Each row is a point on a tangle of strands that fork, close into loops and nearly touch. The rows are in no order.
In the rows, 100 means zero.
Two points are linked if the straight distance between their rows is under 86.1. Some points are linked to none.
J_69: [70, 80, 96, 132, 100, 104, 80, 87, 82, 83, 93, 69, 118, 112, 79, 105, 115, 79, 122, 81, 88, 112, 115, 169, 89]
J_767: [125, 104, 107, 114, 69, 90, 59, 149, 114, 87, 114, 108, 119, 139, 115, 138, 97, 72, 77, 143, 110, 82, 113, 83, 123]
J_888: [125, 112, 121, 79, 119, 77, 107, 103, 98, 117, 131, 89, 65, 88, 98, 107, 98, 93, 73, 145, 84, 114, 82, 70, 81]
J_551: [127, 99, 86, 110, 98, 93, 68, 137, 124, 70, 102, 152, 120, 68, 132, 104, 69, 128, 66, 117, 143, 106, 125, 70, 121]
J_659: [127, 119, 126, 101, 86, 52, 95, 124, 134, 118, 126, 122, 141, 70, 118, 125, 108, 134, 78, 124, 128, 102, 98, 99, 88]
J_556: [101, 112, 113, 74, 128, 63, 132, 99, 102, 111, 107, 77, 83, 87, 98, 97, 115, 91, 71, 136, 81, 97, 79, 97, 85]
J_54: [110, 67, 123, 115, 73, 113, 91, 115, 96, 90, 90, 96, 62, 94, 106, 75, 66, 101, 135, 128, 128, 125, 86, 82, 96]
J_603: [78, 123, 80, 105, 66, 120, 103, 72, 130, 112, 90, 129, 97, 68, 107, 99, 113, 80, 107, 64, 69, 101, 93, 83, 99]
J_185: [108, 110, 138, 87, 87, 69, 110, 131, 131, 123, 121, 107, 103, 85, 101, 101, 95, 118, 99, 141, 111, 102, 82, 106, 87]
J_625: [121, 109, 139, 81, 119, 83, 80, 101, 94, 100, 129, 72, 131, 107, 113, 119, 100, 113, 68, 108, 94, 149, 114, 118, 85]
J_677: [88, 98, 106, 43, 115, 101, 93, 76, 78, 85, 84, 54, 118, 144, 98, 113, 94, 77, 79, 91, 74, 91, 119, 106, 94]
J_664: [124, 127, 120, 61, 110, 87, 83, 90, 96, 103, 115, 81, 127, 89, 122, 125, 101, 103, 55, 89, 70, 141, 114, 85, 87]
J_270: [103, 105, 104, 103, 82, 109, 88, 131, 121, 82, 87, 117, 112, 93, 111, 96, 88, 107, 125, 94, 137, 125, 109, 94, 121]
J_47: [138, 103, 108, 73, 128, 92, 129, 114, 93, 127, 132, 123, 66, 83, 97, 91, 92, 106, 73, 132, 89, 105, 75, 41, 98]
J_927: [52, 90, 77, 78, 79, 97, 126, 104, 102, 118, 97, 95, 105, 109, 77, 115, 107, 65, 95, 96, 65, 54, 83, 93, 106]
J_458: [63, 77, 73, 125, 123, 101, 121, 72, 78, 101, 98, 62, 117, 109, 62, 89, 112, 95, 131, 91, 86, 84, 92, 157, 98]
J_640: [117, 77, 117, 115, 131, 79, 126, 108, 94, 118, 95, 88, 120, 104, 85, 121, 115, 120, 87, 96, 114, 71, 92, 120, 98]
J_616: [74, 113, 77, 67, 95, 116, 124, 44, 124, 115, 100, 94, 79, 82, 105, 84, 105, 59, 115, 90, 49, 62, 77, 103, 100]
J_425: [131, 79, 112, 114, 112, 124, 77, 84, 73, 63, 76, 72, 73, 97, 125, 91, 91, 80, 123, 103, 95, 135, 102, 126, 99]
J_666: [52, 73, 72, 121, 84, 82, 116, 122, 99, 100, 99, 99, 94, 97, 92, 124, 105, 60, 107, 109, 72, 73, 75, 115, 122]
J_900: [137, 96, 102, 78, 127, 97, 118, 114, 83, 124, 138, 120, 75, 94, 85, 79, 77, 149, 91, 130, 125, 126, 86, 43, 102]
J_952: [86, 83, 95, 154, 89, 113, 73, 79, 100, 85, 84, 96, 117, 109, 93, 119, 116, 86, 127, 63, 103, 100, 121, 145, 90]
J_920: [140, 55, 133, 87, 94, 101, 91, 114, 101, 85, 98, 89, 74, 85, 99, 66, 48, 111, 138, 138, 125, 116, 80, 87, 91]
J_274: [135, 96, 110, 73, 143, 125, 143, 112, 105, 115, 93, 95, 89, 101, 79, 65, 78, 125, 132, 105, 127, 94, 81, 93, 120]
J_786: [93, 117, 91, 66, 78, 107, 91, 123, 99, 72, 76, 73, 140, 125, 108, 116, 94, 96, 97, 68, 114, 133, 109, 87, 121]
J_212: [99, 120, 131, 74, 121, 98, 108, 106, 77, 128, 136, 73, 114, 148, 84, 123, 108, 125, 80, 106, 90, 104, 94, 99, 69]
J_993: [84, 86, 97, 108, 104, 81, 130, 98, 95, 121, 93, 87, 128, 91, 83, 118, 133, 96, 88, 72, 104, 64, 91, 125, 93]
J_649: [67, 104, 76, 120, 71, 114, 109, 118, 84, 100, 98, 131, 41, 86, 97, 77, 92, 88, 112, 114, 86, 113, 84, 72, 97]
J_847: [78, 110, 58, 92, 100, 127, 98, 82, 89, 66, 73, 76, 107, 101, 94, 77, 87, 103, 151, 75, 109, 141, 101, 109, 114]
J_85: [83, 74, 98, 171, 93, 83, 83, 137, 75, 99, 111, 126, 64, 118, 85, 114, 108, 103, 83, 149, 117, 77, 111, 104, 88]
J_878: [95, 112, 121, 68, 147, 63, 126, 77, 87, 99, 111, 61, 89, 92, 102, 78, 111, 108, 82, 134, 85, 92, 94, 122, 81]
J_613: [95, 93, 84, 126, 79, 81, 79, 143, 113, 69, 84, 144, 107, 71, 122, 86, 77, 124, 93, 120, 138, 119, 110, 84, 122]
J_450: [80, 116, 67, 125, 71, 111, 107, 76, 122, 120, 89, 155, 102, 69, 108, 112, 125, 98, 74, 49, 75, 73, 99, 66, 102]
J_329: [54, 118, 71, 98, 72, 109, 102, 80, 93, 99, 97, 96, 55, 85, 86, 62, 99, 90, 127, 118, 77, 135, 81, 87, 85]
J_911: [71, 96, 77, 44, 106, 108, 101, 28, 82, 111, 95, 84, 120, 123, 100, 81, 107, 76, 80, 63, 63, 53, 105, 120, 100]
J_294: [83, 95, 112, 45, 108, 110, 119, 74, 91, 113, 95, 76, 115, 133, 95, 107, 110, 69, 90, 74, 65, 48, 103, 121, 87]
J_460: [109, 116, 104, 85, 85, 102, 79, 124, 110, 78, 81, 92, 121, 113, 114, 116, 95, 83, 102, 101, 110, 136, 106, 94, 120]
J_438: [128, 98, 108, 119, 109, 147, 118, 104, 116, 110, 86, 128, 69, 105, 102, 109, 95, 92, 133, 67, 101, 45, 104, 78, 132]
J_725: [90, 104, 86, 95, 107, 85, 79, 82, 72, 92, 94, 71, 93, 130, 84, 110, 113, 87, 51, 110, 74, 127, 91, 75, 78]
J_108: [128, 90, 106, 126, 118, 115, 123, 88, 108, 109, 84, 124, 103, 57, 104, 85, 108, 122, 128, 69, 128, 102, 91, 115, 104]
J_296: [115, 73, 99, 126, 134, 83, 129, 124, 89, 122, 96, 125, 90, 106, 73, 101, 104, 121, 81, 120, 118, 67, 90, 92, 109]
J_951: [88, 138, 128, 82, 100, 119, 94, 101, 95, 138, 140, 100, 97, 143, 84, 118, 106, 124, 103, 85, 94, 101, 106, 70, 69]
J_65: [117, 75, 98, 127, 89, 93, 100, 119, 113, 82, 72, 111, 126, 90, 125, 144, 105, 78, 85, 84, 104, 67, 103, 109, 123]
J_998: [69, 95, 78, 115, 97, 74, 131, 106, 92, 100, 100, 109, 82, 56, 80, 64, 114, 121, 103, 125, 118, 125, 79, 113, 83]
J_327: [131, 138, 118, 109, 108, 141, 120, 80, 110, 139, 120, 128, 75, 85, 96, 93, 110, 128, 125, 60, 116, 79, 102, 90, 101]
J_109: [115, 105, 97, 135, 94, 150, 99, 91, 116, 101, 90, 121, 95, 107, 110, 122, 100, 97, 128, 54, 113, 60, 123, 87, 115]
J_693: [98, 64, 98, 151, 97, 83, 92, 122, 81, 83, 87, 100, 72, 107, 77, 101, 100, 89, 114, 140, 121, 111, 89, 113, 92]
J_380: [74, 118, 105, 54, 108, 117, 68, 42, 107, 96, 96, 89, 98, 127, 114, 67, 103, 90, 95, 93, 51, 123, 128, 122, 84]
J_515: [112, 65, 105, 145, 100, 105, 114, 105, 123, 91, 89, 117, 117, 62, 106, 103, 105, 98, 153, 83, 129, 85, 98, 140, 112]
J_263: [116, 97, 98, 132, 80, 56, 81, 132, 128, 89, 105, 132, 137, 61, 128, 123, 111, 121, 54, 124, 128, 85, 113, 109, 103]
J_127: [95, 88, 59, 119, 100, 110, 84, 111, 76, 61, 58, 91, 109, 105, 109, 100, 86, 98, 135, 71, 115, 151, 99, 98, 123]
J_608: [74, 115, 78, 62, 111, 118, 108, 93, 91, 84, 82, 69, 129, 122, 89, 83, 93, 102, 119, 69, 104, 118, 107, 100, 113]
J_735: [103, 125, 72, 141, 85, 143, 94, 78, 124, 109, 91, 149, 92, 85, 112, 104, 118, 117, 91, 48, 109, 58, 130, 71, 105]
J_528: [85, 106, 117, 107, 85, 89, 70, 102, 90, 84, 99, 66, 125, 127, 96, 113, 109, 89, 104, 104, 97, 135, 124, 151, 89]
J_7: [73, 110, 84, 115, 85, 93, 118, 90, 84, 114, 109, 100, 68, 66, 65, 52, 111, 123, 122, 109, 102, 134, 78, 102, 79]
J_815: [104, 75, 103, 138, 98, 99, 103, 101, 117, 81, 78, 92, 126, 90, 115, 135, 105, 76, 130, 64, 105, 89, 108, 143, 114]
J_610: [107, 138, 126, 111, 105, 131, 100, 93, 115, 131, 136, 120, 98, 114, 94, 110, 109, 140, 122, 68, 120, 90, 124, 76, 73]
J_634: [127, 104, 85, 76, 138, 116, 116, 116, 76, 102, 96, 84, 89, 129, 80, 94, 83, 110, 88, 115, 107, 112, 93, 48, 122]
J_12: [109, 105, 133, 81, 110, 100, 69, 101, 85, 96, 110, 71, 140, 137, 104, 110, 101, 107, 87, 89, 92, 133, 131, 133, 89]
J_58: [88, 115, 102, 51, 117, 105, 69, 52, 89, 71, 96, 70, 100, 135, 119, 84, 94, 85, 79, 108, 54, 126, 133, 97, 89]
J_22: [131, 103, 115, 81, 111, 138, 124, 115, 110, 107, 89, 108, 67, 96, 100, 86, 84, 95, 133, 94, 108, 84, 79, 79, 129]
J_101: [158, 115, 121, 106, 123, 138, 108, 76, 107, 122, 106, 113, 89, 78, 103, 83, 92, 133, 124, 64, 136, 103, 98, 94, 102]
J_960: [52, 111, 84, 106, 66, 57, 109, 111, 97, 109, 104, 89, 119, 95, 86, 106, 124, 98, 66, 111, 95, 111, 91, 109, 85]
J_879: [86, 102, 98, 75, 132, 76, 131, 68, 89, 96, 102, 65, 120, 97, 98, 82, 117, 103, 88, 93, 85, 95, 111, 148, 91]
J_280: [83, 91, 117, 122, 68, 119, 103, 128, 102, 97, 109, 134, 47, 87, 101, 76, 87, 99, 130, 117, 112, 100, 99, 75, 105]
J_370: [118, 96, 126, 100, 107, 120, 77, 76, 82, 85, 99, 75, 58, 102, 98, 85, 95, 87, 125, 104, 92, 132, 102, 120, 87]
J_930: [136, 95, 91, 119, 85, 82, 54, 156, 112, 83, 123, 125, 126, 124, 120, 125, 88, 106, 54, 140, 131, 74, 119, 80, 119]
J_452: [62, 110, 55, 46, 94, 109, 130, 71, 114, 117, 99, 90, 99, 92, 98, 85, 100, 73, 105, 83, 55, 56, 75, 84, 113]
J_104: [85, 96, 101, 151, 78, 72, 85, 126, 85, 102, 110, 106, 88, 121, 86, 135, 116, 80, 69, 130, 103, 82, 108, 88, 98]
J_753: [118, 106, 104, 76, 134, 113, 123, 119, 78, 121, 113, 94, 83, 125, 72, 82, 84, 135, 104, 122, 121, 109, 87, 68, 105]
J_546: [122, 77, 74, 128, 102, 109, 76, 87, 66, 67, 54, 82, 68, 95, 129, 85, 86, 91, 137, 91, 108, 148, 86, 104, 103]
J_128: [123, 95, 155, 76, 97, 88, 100, 122, 117, 109, 122, 93, 94, 95, 94, 79, 66, 125, 134, 136, 135, 124, 93, 105, 86]
J_502: [63, 107, 86, 48, 102, 105, 84, 12, 100, 108, 107, 96, 116, 111, 118, 57, 112, 98, 88, 70, 53, 94, 116, 123, 87]
J_580: [102, 103, 100, 138, 61, 77, 66, 142, 97, 83, 91, 101, 105, 137, 106, 140, 107, 67, 73, 138, 96, 90, 97, 106, 107]
J_511: [73, 79, 70, 95, 120, 90, 125, 67, 79, 97, 88, 58, 130, 98, 83, 102, 120, 85, 102, 76, 86, 69, 96, 146, 105]
J_281: [97, 134, 121, 53, 79, 88, 83, 96, 121, 112, 113, 102, 140, 97, 122, 129, 113, 100, 63, 62, 81, 116, 108, 87, 80]
J_310: [97, 71, 118, 116, 114, 85, 137, 138, 106, 117, 96, 139, 65, 95, 77, 88, 90, 100, 96, 138, 96, 62, 81, 99, 116]
J_614: [110, 94, 97, 136, 68, 80, 88, 133, 130, 83, 93, 131, 127, 74, 134, 141, 112, 87, 64, 112, 108, 71, 112, 94, 125]
J_800: [140, 95, 89, 110, 100, 80, 64, 137, 117, 94, 144, 143, 122, 94, 117, 115, 72, 132, 59, 135, 144, 96, 131, 74, 100]
J_454: [74, 118, 74, 83, 93, 123, 93, 39, 124, 99, 89, 105, 92, 70, 118, 80, 100, 79, 118, 69, 54, 108, 84, 113, 97]

A fork is a point with three links, a tip a point with one. Leave the first point through the second and follow the links. Name the first fork or tip that comes.
J_212 / J_951 | J_815
J_54 / J_280 | J_998
J_666 / J_927 | J_753
J_735 / J_450 | J_666
J_693 / J_85 | J_370
J_425 / J_546 | J_693

A piece is two or more points that can be reached from each other along the links. Count, over all rows, the pieces, the separate loops (a circle has one, a figure eight two, a Y none), the forks (points with three links) and the tips (points with one).
pieces | 3
loops | 1
forks | 4
tips | 8

Name the points in between on the shortest way along the links from the first point to the second, in order.
J_900 / J_108 | J_47 > J_888 > J_556 > J_878 > J_879 > J_511 > J_458 > J_69 > J_952 > J_815 > J_515
J_69 / J_281 | J_528 > J_12 > J_625 > J_664
J_649 / J_515 | J_280 > J_54 > J_920 > J_128 > J_185 > J_659 > J_263 > J_614 > J_65 > J_815
J_127 / J_613 | J_847 > J_608 > J_786 > J_460 > J_270
